Points on a hilly landscape, in no order, each with its height.
From any point a ball takes the steepest step (drop divided by distance) to one of its 2 nearest points. It stops when none of these is lower. Distance is the straight distance between rows; heights are no part of it.
j_611 height 751: [ 47   3  -7  59 -30 -19 -10  12  -9   8 -28   2  -7 -35 -12 -18   7  27
   4 -59   7]
j_141 height 268: [ 13 -19  10   2 -34  27  24 -22  15 -46 -17  -3  -7  57  32  -7   6   7
 -11 -13   4]
j_585 height 228: [  8 -32   5 -20  13  20  15 -50   0 -35  78 -53  -6  20  50  17  -4 -14
 -36  25   5]
j_228 height 851: [ 52 -34   6  44  39  26  43 -13   8   6 -10  13  44  16  50   4 -21  12
  15 -37   5]
j_505 height 782: [ 33  21   0  53 -29 -12  14  27   7   4 -63   7  12 -32   0 -16  -8  62
   6 -59   5]
j_642 height 680: [-14  -5  -4 -16   7 -29  -4  16  -9  29   2   2  -6   4  25  34  -6   6
   4   9   5]
j_843 height 756: [ 56 -17 -10  14  37  -8  13 -15  33  11  14 -18  32 -18  41 -54 -24 -21
 -12 -48  -2]
j_514 height 601: [-48   9   3 -34  12  16  13 -12   6 -50  15  -2 -38  35  -2  48  14   5
  -6  53  13]
j_63 height 616: [-39  29  -6 -33  52 -41 -18   8 -25  33 -21  -6  -2  -6   0  19  24 -25
  -5  27  11]
j_273 height 653: [ 38   3  -5  55 -71  -1  -9 -60  31 -14  27  -6 -46 -12 -41  38 -10  47
   4 -30   4]
j_259 height 765: [-44  27  -3 -17 -12  -5 -19  47  -3  -1 -38  37  -1 -27 -85  28   4  -7
  26  21  20]
j_830 height 396: [ 49  -8  51  32  12 -26  -3  -7  68   6  -4  23  -2 -22  60  13 -45  14
 -26 -42   5]
j_902 height 456: [ 32 -52  -8  58  -9  20  57 -18 -23 -20 -29  11  -7  55  24  -5  16  10
  19 -14  -4]
j_102 height 513: [ 35 -33 -18  49 -33  18  30   3 -34  10 -30  19  -4  29  -3 -12  -3  18
  38 -30 -34]
j_938 height 454: [ -2 -18  -4 -34   9  13 -26  20 -14  43 -30  56  36  21 -22 -36   6 -55
   4  10 -15]
j_616 height 597: [ 15  -9  -3   7 -38  56  19 -14 -38 -33  -2 -15  11 -11 -32 -20  21  -6
 -20  -5  -3]
j_2 height 688: [-65  26 -25 -28  32  -8 -25  28 -17  39  23  11 -17  10 -37  33  25   0
   9  62  -8]
j_352 height 411: [ 45 -19  44  14 -30 -15  -3  10  68   2 -23  72 -26  52  30  23 -54  -9
   7  -6   4]
j_891 height 303: [-27   2 -10 -29  34  11  46 -18 -22 -25 -25 -33   5  20  38  -1  40   1
 -20  -7  49]
j_579 height 590: [ 50   8  32   0 -36  12 -42  -6  80 -35  23  57 -30  29 -27   8 -52 -14
  -6  -2 -21]
j_15 height 687: [ 26   9   5  20  13 -30   1  20  15  30   7 -15  42 -59  30 -13 -20  26
  16 -45  -4]
j_643 height 803: [ 19 -22  -9  -2  42  48  29  -5  -9   1   8   5  55  10   5 -34 -14  -2
   9 -30  -8]
j_110 height 534: [-48  24  21 -39  11 -10   2  -5  23 -45 -19   8 -25  33  11  37  20   2
 -10  23  51]
j_148 height 776: [ -2   0   4  13  -2  14 -16  20  32 -14  28  40 -20  17 -29  57 -31  37
  47  24 -22]
j_679 height 450: [  3  18   3 -25  -9  13   6  -5  13 -38 -11 -36  13 -27 -19 -10  10 -18
 -28  -5  27]
j_32 height 375: [  9 -16  -2  23 -23  41  51 -25 -11 -56 -43   9  -2  59  32 -14  22  31
  14 -12   3]
j_469 height 640: [  8  18 -20  24 -33  35   9 -21 -25 -38  11 -24  -8 -38 -57  -6  22  25
 -22 -17  -8]
j_946 height 234: [-24  -5 -16 -43  24 -10 -11 -37  -5  -1  76 -60  -9  -8  16   1  10 -33
 -18  26  -5]
j_336 height 720: [-11  22  13   9  15  23   7  40  28 -19 -12  32  -8   8 -27  47 -14  50
  56   1  -9]
j_220 height 634: [ 19  -6   6   3   2  -8   4  22  14  -5   1  15  -7  17  -3  10 -13   7
  13  -5   1]
j_930 height 448: [-11  -5 -10 -16 -49 -41 -33 -17 -35  15  25 -23 -13 -32 -34 -54   2 -38
  -8  14 -30]
j_696 height 645: [ 27  23  19  -5  19 -45 -27  16  46  15   6 -12  19 -64  42   0 -28   7
 -15 -36  30]
j_964 height 407: [-17   8  -8 -11 -44 -42 -41   2 -37  26 -23 -17  -9 -24 -42 -39  21 -51
 -19   7   3]
j_570 height 710: [ 34   6  -3  67 -50 -15   0 -20  24  -1  -4  15 -28 -20 -21  14 -10  29
   7 -38   2]
j_793 height 708: [-29  22 -34  33  -6  14  -6  50 -11   1  14 -16 -27 -32 -63   3  15  47
  34  16 -16]
j_960 height 548: [  4 -17 -14 -16 -21  34  16  -6 -50  -8  34 -11   1  10 -20 -17   9 -14
  -5  15 -37]
j_50 height 595: [ 34  28  13 -11  26 -32 -27  -5  45 -12  31 -16   8 -36  10 -22 -32 -16
 -22 -36  22]
j_787 height 372: [-13   2  -5 -11 -43 -10 -14  -4 -50  18 -53  11  33 -11 -35 -48  30 -56
 -35  13   6]
j_433 height 649: [-48  20 -29 -34  67  14 -16  17 -28  33   1  -9  11   6 -18   7  26 -19
   1  50   1]
j_410 height 376: [ 16   4   7 -12   3  20  18 -22  18 -58  19 -23  -9   6   2  22   3  11
 -26 -14  18]
j_549 height 405: [ -2   2   0 -45  19 -20 -42  16   4  42   3  45  23   0   0 -23 -14 -61
  22   0 -14]
j_303 height 729: [-40  37   7 -20 -28 -44 -44  44   2  22 -30  28 -22 -28 -46  29  -1  -8
   4  14  -7]
j_463 height 495: [ -6   2 -21  20 -37 -29 -20  -7 -31  10  54 -16 -16 -34 -49 -48   2 -15
  30  22 -60]
j_315 height 735: [ 42 -25  -1  20  38  -9   7 -33  27   6  38 -21  25 -13  69  -8 -23 -17
   2 -39  11]
j_476 height 344: [ -1  -3   5 -20 -14  15  12  -9 -39   6 -53   0  47 -11  -9 -58  14 -55
 -54  10  30]
j_3 height 232: [-16   3   2 -32   7  40  49 -36 -18 -29 -45 -14   9  42  39 -18  31 -16
 -45  -7  58]
j_775 height 829: [ 35 -44 -23   8  29  26  41   1 -11  16 -25  10  51  27  52 -37   9  -2
   9 -30  -5]
j_566 height 674: [ -8  36 -23  36 -13  17  12  13 -25 -25  -2 -21 -19 -29 -68  -9  15  35
  15  -8 -15]
j_142 height 779: [ 51 -26 -19  20  14  29  19 -22 -17   9  15  -8  41 -21  18 -54 -15  -1
   2 -42 -24]
j_335 height 302: [  3 -15  20 -33 -17  34  27 -14 -36  -9 -46  -3  41  32  24 -39  24 -31
 -56   2  38]
j_536 height 712: [ 24 -33   9  36  28 -25  17  -3   8  28  14 -11  28 -28  55  -4 -20   8
  13 -32   6]
j_436 height 651: [-35  13  -5  -4   8 -54 -31  23 -18  42 -17 -11 -24 -16  15  17  21   6
 -10   8  19]
j_857 height 460: [-44 -12 -37   2  16  53  33   9 -71  12  16 -18   6  16 -16 -21  40   6
  -2  42 -10]
j_836 height 747: [-25   0 -20  14 -31   3 -24  46 -19  15  40   1 -38 -13 -61   7  -1  20
  26  33 -39]
j_299 height 734: [-48  25 -27 -10  -9  -9 -37  36 -35  22  34 -12 -47  -9 -44  17  18  15
  10  55 -22]
j_317 height 446: [  1   8  33 -31  -4 -25  -7  -4  37 -28  -5  22 -35  36  32  24  -5  -6
 -16   9  27]
j_30 height 279: [ 35 -15  53  38 -18 -15   4   0  66  -5 -13  42 -32  13  50  41 -31  22
  -7 -27   5]
j_323 height 838: [-37  21   8 -18  -7  -9 -25  56  38   2  21  41 -36  11 -39  41 -15  15
  41  32 -19]
j_53 height 502: [-32 -17 -38  -6 -13  34  10   2 -73  15  50 -29  16  -4 -19 -42  29  -6
  -5  44 -43]
j_181 height 813: [  5  15 -19  53  11   2  25  25 -16  11 -48  -7  14 -51   6  13   7  63
  26 -47   2]
j_250 height 539: [ 18  23   9 -14  -6 -36 -22 -11  13  -6  25 -33  -6 -37  -9 -50   7 -34
 -23 -18  18]
j_19 height 586: [ 38  13   0  46 -52 -13 -28 -66  14  -2  58  -9 -29 -28 -37   7 -24   6
   1 -22 -22]
j_623 height 657: [-22  23   0   3  25   4  15  46  24   2 -19  -2  15 -23   5  44 -12  71
  37  -3   2]
j_753 height 877: [ 19 -36  27  54  30  21  48   1  18  19 -32   5   7  14  64  32 -16  40
  36 -39   4]
j_533 height 585: [-36  13  -1 -17  55 -16  -1   5 -15  20 -48  -5   3  15  38  14  28  -6
  -5  18  24]
j_164 height 551: [  0 -13  22  20  16  -3 -15  27  52  29   0  10  12 -44   4  42 -39  45
  35 -13 -16]
j_832 height 150: [ -9 -23 -18 -11  16   2   3 -49 -16 -17 101 -71 -12   7  22   3   2  -3
 -19  47 -22]
j_741 height 501: [-11  -9   3 -37  13  23   5  27 -13  12 -60  50  25  50 -13  -6   2 -41
  13  11   8]
j_291 height 536: [ 19  -3 -20  45 -48 -13 -22 -37 -15  14  56 -18 -14 -26 -50 -11 -10  12
  21   3 -54]
j_265 height 690: [-37  46  11 -29   6 -72 -64  27 -14  38 -40   3 -13 -45 -13  27  14  -8
  -4  18   6]
j_819 height 358: [ 21 -16   4 -12 -25 -12  12 -21  40 -28 -10  12 -27  54  38   9   4  -6
 -29  -5  24]
j_386 height 481: [ 25  -2  37  35   5 -25 -11  -8  54  25  18   2  12 -51  32  40 -37  26
   8 -46  -6]
j_949 height 549: [-45   9   5 -26  34   5 -10   9 -22   6 -69  27   3  54  18   6  32 -39
  -3  24  13]
j_796 height 511: [ 38 -15  27   3 -22  -3 -21   9  51 -15  17  53 -27  33  -3  19 -46  -9
  24   2 -25]
j_854 height 353: [ 13  15  20 -36  32 -35 -33  -9  20  49  14  22  18  -3  24 -34  -8 -67
 -11  -5  -1]
j_234 height 604: [-34 -18  12  10  22 -14  10  37  35  43 -28   5  12 -24  31  39 -29  67
  25  10 -14]
j_439 height 496: [ 17   8  21 -20 -28 -18 -12 -12   9 -15 -13  -3  17 -30 -22 -42   3 -29
 -40  -6  22]
j_708 height 299: [  4   4   9 -49  57 -51 -51 -30   5  35  20 -16  14  11  60 -18   6 -69
 -13  14   5]
j_904 height 368: [-14 -13 -14 -25  19  32  48  -1 -43  -4 -21 -20  32  21   8 -28  21  -4
  -6  -4  25]
j_544 height 715: [-37  12 -27   0   3  46  11  13 -19 -25  26 -16 -14  10 -48  16  17  31
  15  55 -20]
j_342 height 243: [-19   1  -2 -44  25 -43 -24 -54 -11  16  33 -44  -2  14  40  -9  15 -54
 -29  21  15]
j_914 height 795: [-35  23  -4 -18  -9  12 -15  45   8 -22 -17  29 -23   5 -75  23  -6   1
  22  42 -11]
j_852 height 291: [  6 -21   2 -24  -2  12  26 -51  -4 -45  28 -49  -1  20  41  10  15  -4
 -49   0  17]
j_974 height 576: [ 32 -12   0  25 -31  12   9   6   8 -17 -24  35  -1  38  -1   3 -19  13
  22 -24 -15]
j_339 height 662: [-45  14   3 -30 -21  55  15   5 -23 -43  14   3 -31  45 -30  16   7   4
  -3  60  -5]
j_704 height 415: [-39  -8 -19 -23  41  49  35  -1 -48  -4  14 -35  38  -3  -6 -18  21   1
 -16  18  14]

Call two points neighbours if one is among the 2 nearest of the other. Go from one point of each pair to the other, from neighbour to neighbour, staying as low as possible. Name the highest point that can't be avoided.
j_832, j_30 => j_323
j_832, j_3 => j_544
j_141, j_832 => j_642

Two balls start at each pair of points below. Name the first point that both come to, or write none.
j_63, j_642 => none
j_775, j_753 => j_536
j_544, j_220 => j_141
j_50, j_611 => none

Where does a ball stop that starts at each point below?
j_259 => j_832
j_505 => j_3
j_793 => j_3
j_181 => j_3
j_463 => j_3
j_299 => j_832
